Points, in no order, along strands that fork and pass close to each other.
(in the rows, 128 means zero)
Two points are linked if the straight distance between their rows is under 193. Some points are linked to none.
J_404: [150 174 150 158 156 158 138 117 139 157  90 136  94 123 163  64 131  96
 135 131 103 148 151 114  73 148 184 142 129 155 119 102 130 153  77 117
 129 104 144  91  75  88 113 125  86 124 140 139 146 143 151 128  93  98
 135 113  96 114  88 127 120 134 134 133 136]
J_547: [132  97  99 110 108 135 169 204 176 184 170 136 118 191  60 150 117 159
 141 106 113 117 117  97 133 195  63 117  99 100 121 142 117 117 128 130
 120  91 165  99 123 132 137 110 183 114 108 104 148 125 135 104  79 141
 163 141  94 144  81 150 106 178 161 164 162]
J_519: [ 97 108 141 149 116  73 148 137  94  56  48 123 148 132 127 122  69 190
 114 128 189 176 130 102 164 124 171 108 100 105  76 151  97 123 189 134
 142 171 146 198 143 143 112 114 110 129 123 148 125 125 131 150 138 132
 141 160 193 169 158 132 159 112  90 115 107]
J_668: [ 80 133 177 184  74 172 115 116 149 141 187 126 147 157 127  57 159 111
 157 160 167 127 167  69 122 141 128 155 121 122 161  79 153 134 132 161
 143 125  87 108  99 131 109  80 100 113 147  72 185 103 134 117 132 141
 171 115 101 126  90 100  84 135 150 132 111]
J_703: [130  82 144  83 142 162 126 125 100 115 155 136 138  98 110 167 185 116
 113 140 129  91 133 158 142 107  64 111 167 141 150 148 102 128 185 135
 136 130  83 101 197 154 172 146 183 122 139 109 107 177 113 101 183 150
  89  80 159  88 175 119 132 109 132  89 122]
J_641: [137 100 145  94  73 133 201 146 113 116  94 169 123 161  75  95 122 140
 110 122 140 141 139 113 141 100 148 119 123 113  78 155 120 134 154  81
 102 136 136 122 103 107 157 168 128 104 112 141 136 145 110 136 111  89
 164 149 148 132 107 148  83 142 132 126 122]
J_248: [156  89 108 125 178  77 192 131 101 150  58 171 141 117  78 134 109 122
 158 113 102 147  16 181 140 101 137 107  79 100  86 152  95 127 174 121
 128 154 144 148 155 126 143 157 136 118 121 184 106 141 127 120 120  86
 143 213 178 141 133 133 108 150  97 131 156]
J_407: [145 114 151 153 140 109 134 150  94  50  22 125 175  94 130 116  93 166
  86 143 185 212  88 130 166 115 148 111 132 115  94 155  91  94 174 126
 157 138 158 180 180 159 139 124 107 144 132 168 120 163 132 160 141 121
 116 130 209 161 138 141 191 143  87  82 136]
J_438: [112 180 156 162 123 192 103  92 115  90  91 117 147 106 168  65 157 104
  99 149 121 174 133  96 101 124 124 126 186 143 173  96 126 137  73 142
 153  94 133 125 150 124 125 115  90 140 185 113 146 137 138 131 108 141
  80  56 108 121 111 103 182 126 141  95 130]
J_352: [104 101 135 153 114 146 103 140 148 115 159  91 123 120 137 132 132 134
 158 141 186 102 165 110 174 124 149 143  88 132 117 130 132 110 144 131
 153 107  81 102 111 152 110  99 107 129 104 107 123 147 145 102 148 127
 163 102 149 106 125 126 138 145 121 118 128]
J_416: [100 211 135 172 128 157  91 135  88  68 120 115 125 111 130  50 119  85
 121 153 165 125 133 120 146 110 138 171 134 108 159  50 164 124  81 132
 136  74  99 152 126 104 104 103  84 178 144 125 154  85 119 163  80 186
 121  66 101 126 136  71 153 117 153 131  92]
J_333: [134 145 115 143 126 130 135 193 163 159 124 145 136 183  72 108  89 158
 128  96  93 149  86 102 110 203  83 109 107  83 132 117 122 125  79 145
 132  98 183 133 127 116 105 116 141 105 131 114 148  96 149 118  69 146
 139 180  92 155  71 158 137 179 147 165 163]
J_605: [130 152  64 138 132  51 110 124 125 154 143 131 166 130 131 168  77 107
 142 113  71 115  69 191 105 128 116 134 113  76 137  91 183 145  99 148
  72 148 183 165 120 117  98 155 117 155 136 177  98  95  96 195 119 127
 133 225  78 168 146 136 106 116 120 137 135]
J_109: [104  90 149  82 129 147 128 125 123 121 140 127  69 141 126 122 178 125
 128 123 154 106 223 104 172 104 124 145 127 199 136 135  99 105 158  91
  95 132  56  88 126 108 168 127 155 124 134 129 138 156 149  96 145 121
 132  29 149  68 173  85 136  81 132 122 105]
J_823: [110 103 120 129  70 100 143 128 135 161 214 172 109 184  90 139 154 122
 132 116 130  67 166  99 119 150 103 136 135 140 135 106 137 134 125 148
  95 146  85 123 122 125 121  99 159 110 136  85 159  70 103 119 150 152
 157 128  92 124 155 119  72  94 167 180  86]
J_614: [124  65 124 155 164 112 118 135 162 177 157 118 128 119 139 222 119 175
 173 112 139  93 113 135 106 145 139 106  97 123 131 148  81 123 162 189
 163 140  82  90 124 172 119  48 133 113 117  94 107  97 150  55 175 145
 130 149 162 118 162 171 118 130 107 170 103]
J_287: [171 127  70  55 111 133 135 188 184 164 125  74  89 163 123 133  99 148
 128  97 108 128 171 120 152 142 117 141  97 146 106 154 144  91  84  75
 112 119 191  96  98 104 164 157 142 132  87 156 111 174 178 154  65  90
 160 123 107  97  77 119 157 175 133 134 181]
J_414: [122 144 108 130 103 110 115 153 160 151 142 107 165 140 153 113 100 159
 136 118 133 144 120 116 132 132 134 133 100  93 133 119 168 117 108 133
 132 140 165 140  90 129 110 130 109 137 116 126 130 155 139 180 107 110
 154 193 108 156  73 149 137 180 121 107 164]
J_607: [154 179 143 115  95 165 175  82  96 129 121 171 118 119 111  77 183  49
  91 167  78  86 146 149 111  78 134 132 183 141 112 121 146 152 124  72
  81 101 109 116 124  86 168 198 155 108 112 135 139 134  73 135 148 102
 126  83 104 116 128  85  55 107 163 115 119]
J_599: [155 110 125 135 146 112 162 115  98 127 116 160  57 115 117 183 145  99
 142 132 143  73 167 159 141 124 167 144 114 177  84 158 120 141 154  81
 105 122  63 104 122 108 140 139 140 138  92 155 109 125 103  85 183 121
 133  90 158  82 209 117  88  56 143 167  63]
J_143: [128 141 128 175 152 161 103 138 150 163 146 102 117  92 135 125 133 105
 172 140 142  95 114 120 136 117 133 142  87 113 121 108 124  97 124 126
 154  69 124  84 103 125 106  94  86 139 107 126 104 158 152 110 131 128
 146 120 142 113 104 135 119 168 105 124 142]
J_960: [117  75 142  78  92 145 133 139 150 116 169 117 153 133 129 122 151 173
 103 135 148 163 160 111 146 124  95 113 173 139 140 154 129 136 164 139
 137 151 138 131 147 168 160 162 143 114 152 115 136 170 108 133 125 120
 125 105 134 117  95 143 151 142 124  84 155]
J_69: [143 126  94 113 103 105 158 159 145 203 218 177 113 151  79 181 136 111
 128 115  93  25 149 136 123 168  76 131 129 119 117 124 131 129 133 130
  87 120 112 118 131 112 131 126 185 137 110 116 142  84 111 121 153 158
 164 136  89 130 172 130  38 120 178 176 110]
J_68: [180 123  93  65 154 146 120 191 183 160 126  98  54 143 139 149 115 157
 129  84 118 120 188 108 144 173 116 138 108 164 117 150 121 108  68  93
 134  94 159  89 120  99 141 126 145 125 107 152 121 158 197 122  86 113
 130  77 115  96 108 122 184 153 135 150 164]
J_961: [157 105  97 118 165 134  95 161  86  49  79  98 133  61 149 205 115 119
 116 114 157 151 116 195 166 122  99 132 139 134 110 183 113  92 133 102
 151 122 137 165 175 145 131 133 128 165 107 190  86 158 144 147 137 131
  69 101 174  86 165 111 218 118 104 137 124]
J_292: [ 99  85 124 120  89 146 162 186 182 163 173 105 141 180 110 128 134 185
 152 134 158 136 160  82 154 167 106 124 109 118 114 142 114 114 149 148
 154 128 125 100 116 165 130 102 156 109 107  90 141 143 146 101 102 121
 181 125 125 129  77 140 117 187 140 136 164]
J_621: [145  95 113  91 150 140 135 139 103 106 126 120  59 114 128 189 160 114
 139 108 150  90 198 145 164 115 133 150 120 188  89 146 107 103 132  79
 108 121  71  97 135 106 146 142 152 152 109 162 114 150 155 106 155 119
 119  55 152  60 206 109 137  77 140 138  84]
J_455: [ 96 101 153  66 115 148 104  87  98  92 178 146 138 141 126 115 204 116
  94 144 116 109 174 130 119  94  60 132 201 159 169 115 110 139 167 131
 116 131  76 125 186 140 174 153 204 107 167 103 130 154  95 129 166 154
  63  70 117 103 141  87 134  81 159  89 131]
J_829: [109 137 115 150 158  95  86  48 128 149 135 102 175 102 188 157 121 111
 123 143 106 162  78 182  80  94 145 142 155 136 147 119 162 158 124 150
 114 193 147 148 112 152 132 126 110 129 164 134 111 109 106 166 138 115
  98 197 122 162 137 163 135 117  97 120 140]
J_836: [120 109 153 112 118 128 171 166 106  97 101 187 104 163  69 114 107 142
 111 110 109 149  95 106 120 165 104  92 144  96 136 136  96 130 130 134
 132 119 139 152 178 139 126 147 146 116 152 116 142  85 111 106 139 157
 108 139 118 165 119 152 138 116 140 150 102]
J_70: [127 119  95 138 136 115  90 131 101  69 115  99 161  87 169 179 109 123
 124 129 152 127 121 188 164  92 124 140 134 134 126 156 161 119 129 110
 139 132 129 170 143 150 120 143 104 170 111 159 100 159 107 179 147 126
 106 138 148 121 168 127 161 116 111 117 126]
J_555: [110 200 150 190 152 175 123 103  83  77  79 126 103 102 154  46 132  87
 115 161 156 166 125 111 109 136 151 129 159 128 164  69 125 141  85 157
 162  72 118 136 141 103 112  91  78 160 149 128 134  94 121 125 103 184
  94  56 103 125 133  85 176 102 144 138  96]
J_921: [167 150  88 102 176  98 120 182 119 107  65 127  56 112 126 182  66 153
 130  98 123 141 155 131 135 196 154 129 106 155 101 150 112 124  91  82
 132 100 142 146 126  87  93 137 128 131 110 178 112 120 185 125  89 135
 102  88 112 106 157  98 190  93 134 191 103]
J_118: [111 135 138 187 176 110  74  74 169 129 129  74 176  70 164 161 105 148
 168 143 164 161  56 132 135  93 170 138  94  85 140 125 126 106 170 172
 164 167 109 143 119 176 118 101 117 137 116 119  90 106 152 135 151 121
 123 192 181 164 129 174 156 163  73  95 148]
J_291: [120 138 146  96  95 144 124  88 128 109 127 127 100 163 169 105 146 123
 110 134 118 131 205 113 110 110 142 151 169 197 137 118 150 150  99 107
 117 138 123 120 107  84 130 151 122 138 148 123 154 147 109 149 116 111
 132  80  93  99 123 104 137 102 156 111 133]
J_564: [128  75 161 108  88  97 198 136 104 108  66 158 107 167  93  82  99 184
 107 134 168 172 143  74 146 102 166 113 121 138  81 169  80 131 181 109
 116 174 138 136 135 123 145 158 120  87 139 146 138 145 122 119 135  93
 164 146 171 156 117 156 109 124 107 124 117]
J_90: [ 83 119 148 159  68 133 119  93 138 129 203 126 198 150 143 109 151 113
 110 165 147 127 143 118 130  94 113 137 151 103 158 128 176 133 147 175
 120 150 129 146 103 157 114 123 114 111 140  80 161 119  73 156 144 122
 143 186 118 153 109 146  78 131 137 118 134]
J_18: [101 110 151 134  98  80 151 117 146  91  67 132 148 157 124  84  84 208
 125 128 184 167 134  67 147 114 186 110  97 113  97 129 117 138 174 134
 130 192 160 166 110 141 110 112  99 108 129 130 150 133 138 141 127 102
 165 174 168 174 117 161 142 139  94  96 133]
J_636: [162 181  86 151 192  80 118 141 114 125  53 115  63 109 168 152  48 139
 152 118 118 137 132 135 127 178 182 111  73 130  97 112 128 137  97 105
 128 113 140 165  98  84  66 114 106 139  92 175  85 102 178 132  81 140
 107 134 115 104 138  90 178  85  98 179  92]
J_499: [136 137 121 163 179 128 113  75 126 192 141 111 185  78 157 150 149  81
 133 134  81 158  47 182  55 101 132 119 146 116 157 121 128 146 120 175
 124 167 159 116 124 161 140 110 133 116 175 133 118 108  99 113 139 118
 101 186 134 155 126 181 116 135 113 122 151]
J_798: [183 111  92  73 164 103 103 175 156 129 109 111  74 124 140 207 112 145
 138  83 103 116 167 160 128 188 112 123 110 176 116 170 120 113  78  96
 132 121 144 122 140 121 122 146 154 146 123 158 109 135 183 125 125 128
  87  90 118 106 156 119 186  97 124 167 128]
J_866: [154  82  98 100 115 113 160 174 133 159 164 171  96 151  66 183 126 118
 134 113 115  42 125 161 166 124 100 116 104 120  99 152 121 127 150 103
 111 104 109  98 144 133 153 153 159 135  85 136 116 130 107 107 145 130
 161 145 126 117 170 143  77 148 149 160 109]
J_136: [144  72 134 123 160 141 147 158 143 152 142 152 105 126 109 186 150 151
 139 101 115 102 128 125 110 155 107  91 122 143 137 158  80 120 141 139
 148 103  89  82 150 140 144  97 145 122 126 107 114 131 150  68 169 141
 110 105 146 106 146 148 135 120 128 147 111]
J_914: [141 149 118 111 103 137 162 156 125 135 144 168 121 150  81  95 130 102
 122 123 112  95 113 137 145 116 121 125 117  91  95 114 144 125 117  88
  97  84 145 131 123 106 125 176 119 128 107 136 149 131 104 156  94 129
 167 136 108 145 116 121  82 155 148 139 135]
J_979: [105 117 152 102 116 134 131  95 139 133 133 127  53 170 164 118 157 132
 139 114 134 117 226  97 112 126 157 153 137 217 134 123 130 142 109 104
 107 150  96  96 104  89 125 121 138 137 142 112 142 122 140 104 139 116
 132  62 102  82 137 104 129  57 160 144 107]
J_334: [ 93 106 148 140  91 144 123 146 167 134 162 111 125 169 125 101 114 166
 153 127 167 125 177  67 140 160 150 141 100 124 130 115 141 133 130 151
 146 137 119 116  99 133 107  89 118 107 122  85 162 123 152 118 117 130
 171 125 121 129  98 144 124 150 130 130 125]
J_596: [143 127 117 113 139  96 145 146 135 154 101 148 167 149 117 121 107 140
 132 100 101 168  74 130 102 145 130 117 121 100 138 130 127 135 102 136
 115 145 189 151 124 130 113 134 132 114 147 137 135 118 132 138  93 111
 120 198 102 162  89 162 136 161 113 132 160]
J_343: [121 155  88 139 119 100 101 117 122 135 146 149 183 113 115 150  94  78
 104 125  55 129  72 178  88 143  81 116 154  72 162 110 178 141  88 161
  78 135 171 166 140 134 117 160 120 142 153 134 136  86  86 176 118 159
 100 190  81 174 143 143 112 115 144 137 138]
J_584: [ 83 107 106 129  96  75  48 134 173  85 176  57 170 137 164 190  76 206
 161 115 193 127 164 113 182 143 139 132 112 104 146 126 162 123 154 164
 155 182 131 157 125 179  99 113 124 148  96 104 107 112 142 141 143 148
 131 161 137 160 134 144 167 140 113 127 134]
J_252: [113 141 134 163 126 131  74  76 108  87 146 106 172  96 180 152 125  97
 123 139 131 133 105 164 129  95 134 135 148 109 142 122 174 135 122 135
 137 131 110 157 128 151 117 143  95 153 137 125 103 126  78 170 156 145
 102 157 121 139 151 137 145 114 110 103 117]
J_587: [164 190  67  90 167 153 106 161 166 182 167  87  73 106 144 152 146  85
 144 116 114  35 151 174 164 108  98 164 114 151 112 137 135  82  85  61
 113  66 145  88 130 108 157 148 120 157  78 178 104 170 175 126 115 120
 163  80 110  76 161 109 110 148 123 139 149]
J_617: [100 128 163 125 108 113 119  52  81  60  87 124 157 127 171 133 111 143
  70 149 120 203 137 150  89  98 145 105 190 171 144 150 130 164 146 133
 132 181 140 171 138 137 125 150 101 128 165 124 132 121  73 163 136 134
  79 125 106 128 141 126 166  90 127  93 111]
J_233: [115 102 147 104 143 104  98  50 121 118 140 118 152 112 189 177 140 137
  89 143  98 172 122 179  69 115 126 126 209 166 157 143 132 172 124 163
 114 196 143 131 128 156 149 138 127 114 174 118 112 126  97 156 166 130
  64 165 112 129 124 150 154  96 137  95 136]
J_382: [116 109 160  74 113 171 133  96 130 148 172 133 121 138 131  77 212 127
  91 149 112 140 179  81  97 107  89 115 196 169 159 113 105 139 135 143
 128 130  94  90 146 134 181 142 187  83 175 101 134 176 114  99 143 127
  96  55 120  95  88  97 126 112 153  85 147]
J_674: [154 173 143 150 139 147 181 119 116 152  73 149  91 127 131  55 123  97
 142 150 114 126 122 123 105 119 202 138 101 136  91 118 116 125 116  78
 114  87 135 106  80  80 131 157  78 115 120 155 126 150 131 131  94  93
 173 124 128 118  84 106  93 143 129 118 111]
J_872: [ 79 126 176 164  73 169 119  83 152 166 191  99 180 152 156  89 186 107
 135 178 156 139 162  96 109 108 116 154 146 130 176 115 157 138 151 176
 121 153 103 102  93 159 128  95 123 102 158  65 169 119  93 121 145 120
 158 128 118 135  90 119  75 136 153 106 142]
J_240: [125 125 118 108  91 110 122 156 141  78 104 114 183 129 130 123  89 166
 114 130 154 154 116 135 172 105 131 126 105 102 112 136 158 114 139 109
 129 131 161 159 125 137 115 148 112 149 105 138 122 168 129 182 108 117
 153 175 152 152  99 134 169 184 103  86 167]
J_833: [142 144 166 186 195 161 107  72 138 179 116 119 171  73 150 106 169  88
 149 132  94 162  40 146  56 101 154 106 128 127 148 121 108 133 122 156
 162 139 144 106 140 145 133  87 109 106 165 123 126 116 138  76 139 122
 115 151 149 143 118 177 114 148  88 114 146]
J_748: [121 178 157 204 160 181  96 113 151 179 138 107 156  76 154  91 142  90
 157 144 108 151  68 120  81 119 127 137 122  75 146 104 134 117 118 157
 161  76 147  97 101 137 100  85  88 128 138 105 124 140 147 103 122 124
 137 144 132 132  85 154 104 174 100 101 163]
J_867: [ 95 148 104 179 130  97  57 116 186 103 167  62 186 116 175 161  90 180
 166 137 200 139 125 114 169 117 159 154 100  85 133 115 156 102 169 153
 163 152 121 154 114 173 108 100 115 147  90 120  93 155 155 162 152 116
 142 181 176 161 102 137 149 176  95  80 159]
J_370: [159 160 135 142 161 131 226 126  79 153  33 181  92 113  87  59 111 104
 124 150 114 159  68 132 116 104 196 121 104 111  60 121  96 119 159  61
 121  78 120 138 119  85 138 153  96  96 130 168 107 146 123 122  99  85
 190 147 175 125 109 119  85 147 103 127 109]
J_289: [117 157 119 132 121 132  74 155 135  98 164 115 118 133 137 135 115 129
 136 120 134 116 165 117 145 161 108 137 127 126 154 102 159 127  84 138
 141 105 120 147 139 120 109 117 123 159 124 122 138  91 139 145 107 166
 119 104  99 134 150 125 181 121 131 137 121]
J_84: [152 135  89  85  98 114 118 180 179 166 124  70 124 153 153 116  95 174
 138 103 133 148 153 106 147 151 127 145 104 132 121 146 156 102 111 121
 136 143 183 119  85 120 127 140 134 132 107 141 112 181 179 175  72  89
 152 162 110 138  51 147 148 190 125 109 201]
J_529: [144 144 152  85  83 190 179 102 113 136 114 147 117 132 107  68 183  95
  91 153  95 125 161 112 122  79 137 129 166 150 112 141 138 130 128  78
 103 123 136  88 114  98 197 194 138  99 126 127 149 167  83 137 115  91
 139  82 117  94 114  96  83 138 153  91 130]
J_987: [124 164 121 159 148  86 114 117 111 114  83 109  79 122 146 135  63 157
 168 117 160 132 151 105 116 163 197 118  78 137 100 117 123 143  96 139
 135 137 119 146  83 101  90  90  98 124 103 131 121  83 143 114 109 154
 116 124 131 125 150 108 155  75 100 157  77]
J_82: [134 177 125 145 143 133  84 146 155 126 119  81  95 125 191  96  87 152
 146 110 129 143 175  96 106 166 186 159  93 152 135  95 157 153  81 127
 140 130 153 115  70  94  89 105  86 137 125 143 125 127 182 147  85 116
 127 118 100 113  84 122 150 127 122 131 138]
J_530: [128 140 136 177 151 147 105 145 157 160 168 132 127 125 116 131 128 137
 142 110 105 126 103 103  88 185  75  97 138 114 161 100 116 116  96 176
 154  87 118 110 150 146 112  62 123 131 148  77 126  83 166  75 128 180
 108  95 107 134 129 145 135 135 131 160 124]
J_986: [ 93 129 122 161  93 111 111 105 124 138 189 142 182 133 120 135 117  99
 117 140  97 133 107 144 106 127 103 120 138  79 154 110 176 144 123 169
  98 149 146 156 117 150 115 126 120 126 144 105 160  70  76 161 125 141
 136 202  94 179 134 152  89 113 139 149 126]
J_548: [130  96 140 159 159 115 105 121 137 131 127 109 167 101 141 163 117 140
 144 130 141 141  64 162 149 107 136 115 108  97 132 147 115 125 162 151
 152 146 132 135 142 175 134 116 120 133 117 133 102 137 131 119 156 126
 122 188 163 146 131 173 137 159  82 115 154]
J_283: [155  81 124  91 115 103 185 133 122 145 134 174  57 141  92 168 142 130
 131 106 110  66 162 137 137 119 143 120 107 159  86 176 122 152 157  79
  95 136 103  92 121 101 162 177 159 128 100 150 124 124 117  97 164 103
 155 118 137 105 173 133  74  99 154 157  83]
J_94: [100 148 123 140 123  63 108 107 132 127 109 103 101 158 155 116  58 181
 174  94 155 119 152  77 107 169 203 115  74 126  99  99 134 159 110 145
 126 187 131 139  62  97  76  90 113 126  88 126 138  76 143 108 111 136
 150 166 126 147 126 145 116  98  96 158  86]
J_702: [100 191 125 149  90 155 105 119  69  54 149 145 169 125 112  65 152  64
 102 160 150 106 127 141 163  82 111 162 150 100 151  65 169 122 105 115
 103  86 106 174 141 109 114 140  93 162 132 115 155  98  87 188  98 163
 143  93 108 131 151  76 117 120 146 112 105]
J_911: [114 180 133 117  99 151 118  89  49  60 110 149 138 130 126  99 161  70
  90 166 128 117 139 153 149  77 127 158 187 156 144  99 156 139 127  87
 106 106  99 166 148 104 146 144 125 169 137 143 149 112  81 173 115 136
 116  69 108 106 168  72 135  94 158 120  97]
J_174: [139 121 169 108  98 205 164 101 141 161 149 129 132 132 116  45 200 110
 108 154 115 128 167  74 122 100 111 126 174 148 134 129 120 132 135 115
 124 118 123  60 117 121 196 146 151  84 146 101 143 176 121  95 116  92
 136  79 134  95  69 105  87 141 158  87 145]
J_461: [133 174  84 133 154 135  83 190 130 107 150 121 128 120  97 143 101 113
 135 106 126 109  92 157 162 158  75 127 116  94 150  91 143 101  75 117
 133  61 150 152 165 110  98 121 121 167 106 130 127 109 145 148 100 175
 119 106 101 134 151 120 177 140 133 140 134]
J_888: [115 157 114 111 112 116  76 154 139  81 130  79  90 146 175 126  76 170
 140 100 161 131 217  89 155 159 166 159  92 162 139  96 157 136  86 131
 135 141 141 146  97  94  81 110 106 158 106 133 140 121 168 157  85 145
 130  87  95 117 128 119 190 114 136 146 125]
J_554: [135  91 153 129 158 145 141 167 128 130 123 171  97 140  83 138 132 148
 124 104 102 129  96 104 100 189  75  82 142 121 157 132  89 118 125 151
 156  97 125 114 173 141 134 108 150 113 148  97 130 116 162  77 148 163
  93  98 125 133 121 147 151 133 139 153 106]
J_412: [152  75 101 100 167  46 112 131 152 140  84  92 127 123 133 184  80 189
 169  92 140 125  82 132 154 149 157 119  62 106  98 165  85 112 148 148
 142 204 142 148 103 152 102 112 136 120  96 143 110 129 178 115 145 105
 121 207 172 153 141 147 156 130  87 149 158]
J_138: [106 178 136 118  94 182 103  84 102  82  94 109 143 128 180  73 153 117
  82 141 126 171 172 100 109 102 147 156 183 179 161 103 156 137  87 134
 142 125 144 129 110 101 126 148  95 150 167 121 155 158 124 172  86 128
 110  52  86 103  91  90 171 138 157  91 137]
J_478: [171 135 112 150 202  96 200 135  81 150  24 165  99 100  96 129  98 116
 140 133 109 160  43 164 133 122 164 120  84 110  65 147  85 110 162  81
 130 105 131 156 132  95 123 138 111 111 121 190  90 131 134 109 115  95
 150 163 176 134 154 116 116 132  78 152 120]
J_774: [143 110 154 171 174 138 115 133 114  94  63 115 159  71 141 127 118 144
 123 137 159 187  72 144 139 115 147 114 113 116 129 148  90 107 146 136
 169 131 130 158 149 165 129 120  98 127 136 151 108 143 144 113 148 122
  90 136 192 146 138 149 187 146  77 103 146]
J_780: [147 147 125 125 104 158 173 146 127 171 176 167 148 131  64 102 174  78
 102 142  84  74  91 141 129 125  62 120 157  82 126 125 132 127 133 120
 100  80 142 117 147 125 140 165 164 109 128 108 151 129  95 121 133 128
 137 128 108 160 118 117  30 147 166 136 137]
J_644: [ 99 119 131 123  80 141 103 164 115  63 142 125 186 129 105 120 115 152
 114 138 173 148 111 136 183 115  91 111 125  81 149 120 144 112 143 134
 142 124 138 173 175 159 119 137 117 145 128 114 145 125 107 158 120 150
 147 147 141 158 127 137 156 158 127 107 135]
J_721: [ 94  86 174 125  97 137 167 151  88  86 164 176 162 163  60 104 144 122
 100 134 128 129  92 105 136 144  66  89 160  76 171 130 110 135 156 163
 146 136 104 164 194 165 132 130 147  98 167  88 150  84  98 102 154 164
 104 131 130 167 127 138 100 124 138 136 101]
J_448: [150  83 108 125 194  79 104 130 200 194 112  98 125 113 148 195 108 190
 181 101 131 132  93 139 110 147 148 127  71 135 126 166  83 104 163 187
 165 166 130  90 101 165 104  63 154 111 109 113  99 122 189  73 139 112
 119 173 158 130 112 164 141 155  87 166 151]
J_482: [116 110 139 101  96 162 125 150 102  78 174 155 168 127  77 128 156 119
 105 147 132 128  96 143 169 115  55 115 151  78 157 127 122 117 154 146
 143 112 119 162 195 159 138 147 154 130 135 103 144 124  98 125 134 160
 107 117 139 153 138 120 125 154 128 111 129]
J_329: [127 121 155 152 117 123 142 102 134 176 170 180  99 148 115 131 156  97
 132 128  99 107 151 108  75 157 118 121 158 155 153 109 126 154  97 152
 106 140  95 101 113 121 120  99 147 122 150  94 135  81 120 101 167 144
 116 113  88 130 141 135  91  73 164 158  94]
J_972: [118 180 142 121  94 148 125  61  78 103 146 151 124 156 138  97 182  47
 108 169 112  88 176 156 134  71 127 168 174 181 143  95 149 150 131  87
  82 111  85 138 138  90 146 150 137 145 138 125 148 105  64 153 159 135
 124  83 101 100 158  57  77  72 174 121  99]
J_308: [150 133 136 126 129 136 174 105 105 182 165 173 145 115 101 137 188  63
 100 143  65  75  98 149 102 126 106 124 168 115 130 164 120 167 141 142
  83 130 130 115 147 131 149 166 172 113 137 115 144 131  75 112 173 107
 110 148 117 136 138 135  28 122 161 116 129]
J_967: [151  86  82 105 179  47 169 116 128 165  51 124 135 113 115 149  97 154
 161  95 108 161  21 151 133 123 154 134  71 117  91 149 103 123 156 143
 141 203 166 149 119 110 103 126 132 121 112 176 115 126 157 116 117  84
 140 230 159 163 122 135 146 143  96 142 179]
J_467: [163  94 107  74 165 155 113 124 124 140 149  98 116  81 153 207 181 118
 113 126 125  84 143 188 144  95  89 114 147 165 112 190  98 107 154 115
 148 122 108  79 175 156 183 154 170 133 111 156  86 202 136 103 190 124
  89  72 177  58 163 119 143 122 122  94 132]
J_175: [139 117 165 118 141 136 180 100 119 176 140 182  96 128 118 137 184  84
 104 128  78 102 140 130  66 132 132 114 172 170 143 141 105 170 128 135
 108 129 103  89 136 131 156 143 183 110 141 116 131 122 101  81 182 124
 112 116 122 113 160 137  71  71 160 134  99]

A fork is a point with three links, a tip a point with one. Leave the first point through the second and follow the links. Name the first fork or tip that comes.
J_823 / J_69 | J_467
J_461 / J_289 | J_554
J_621 / J_599 | J_584
J_136 / J_614 | J_461
J_94 / J_987 | J_414

A fork is a point with three links. Follow the links from the first point to the second and name the forks in between, in order.
J_448 / J_414 | J_554
J_68 / J_404 | J_414 J_554
J_921 / J_482 | J_414
J_240 / J_748 | J_414 J_334
J_605 / J_748 | J_334
J_248 / J_596 | J_554 J_414
J_614 / J_343 | J_554 J_414 J_334
J_343 / J_248 | J_334 J_414 J_554
J_90 / J_921 | J_334 J_414

Name the points in between on the shortest way along the links from the first point to the second, in order.
J_291 / J_780 | J_979 J_109 J_621 J_599 J_283 J_866 J_69 J_823 J_329 J_175 J_308
J_548 / J_702 | J_774 J_407 J_519 J_18 J_564 J_641 J_914 J_780 J_308 J_175 J_329 J_823 J_69 J_866 J_283 J_599 J_621 J_109 J_979 J_291 J_138 J_438 J_555 J_416
J_748 / J_554 | J_143 J_352 J_334 J_292 J_547 J_333 J_596 J_414 J_240 J_644 J_482 J_721 J_836
J_438 / J_174 | J_555 J_416 J_702 J_911 J_972 J_607 J_529
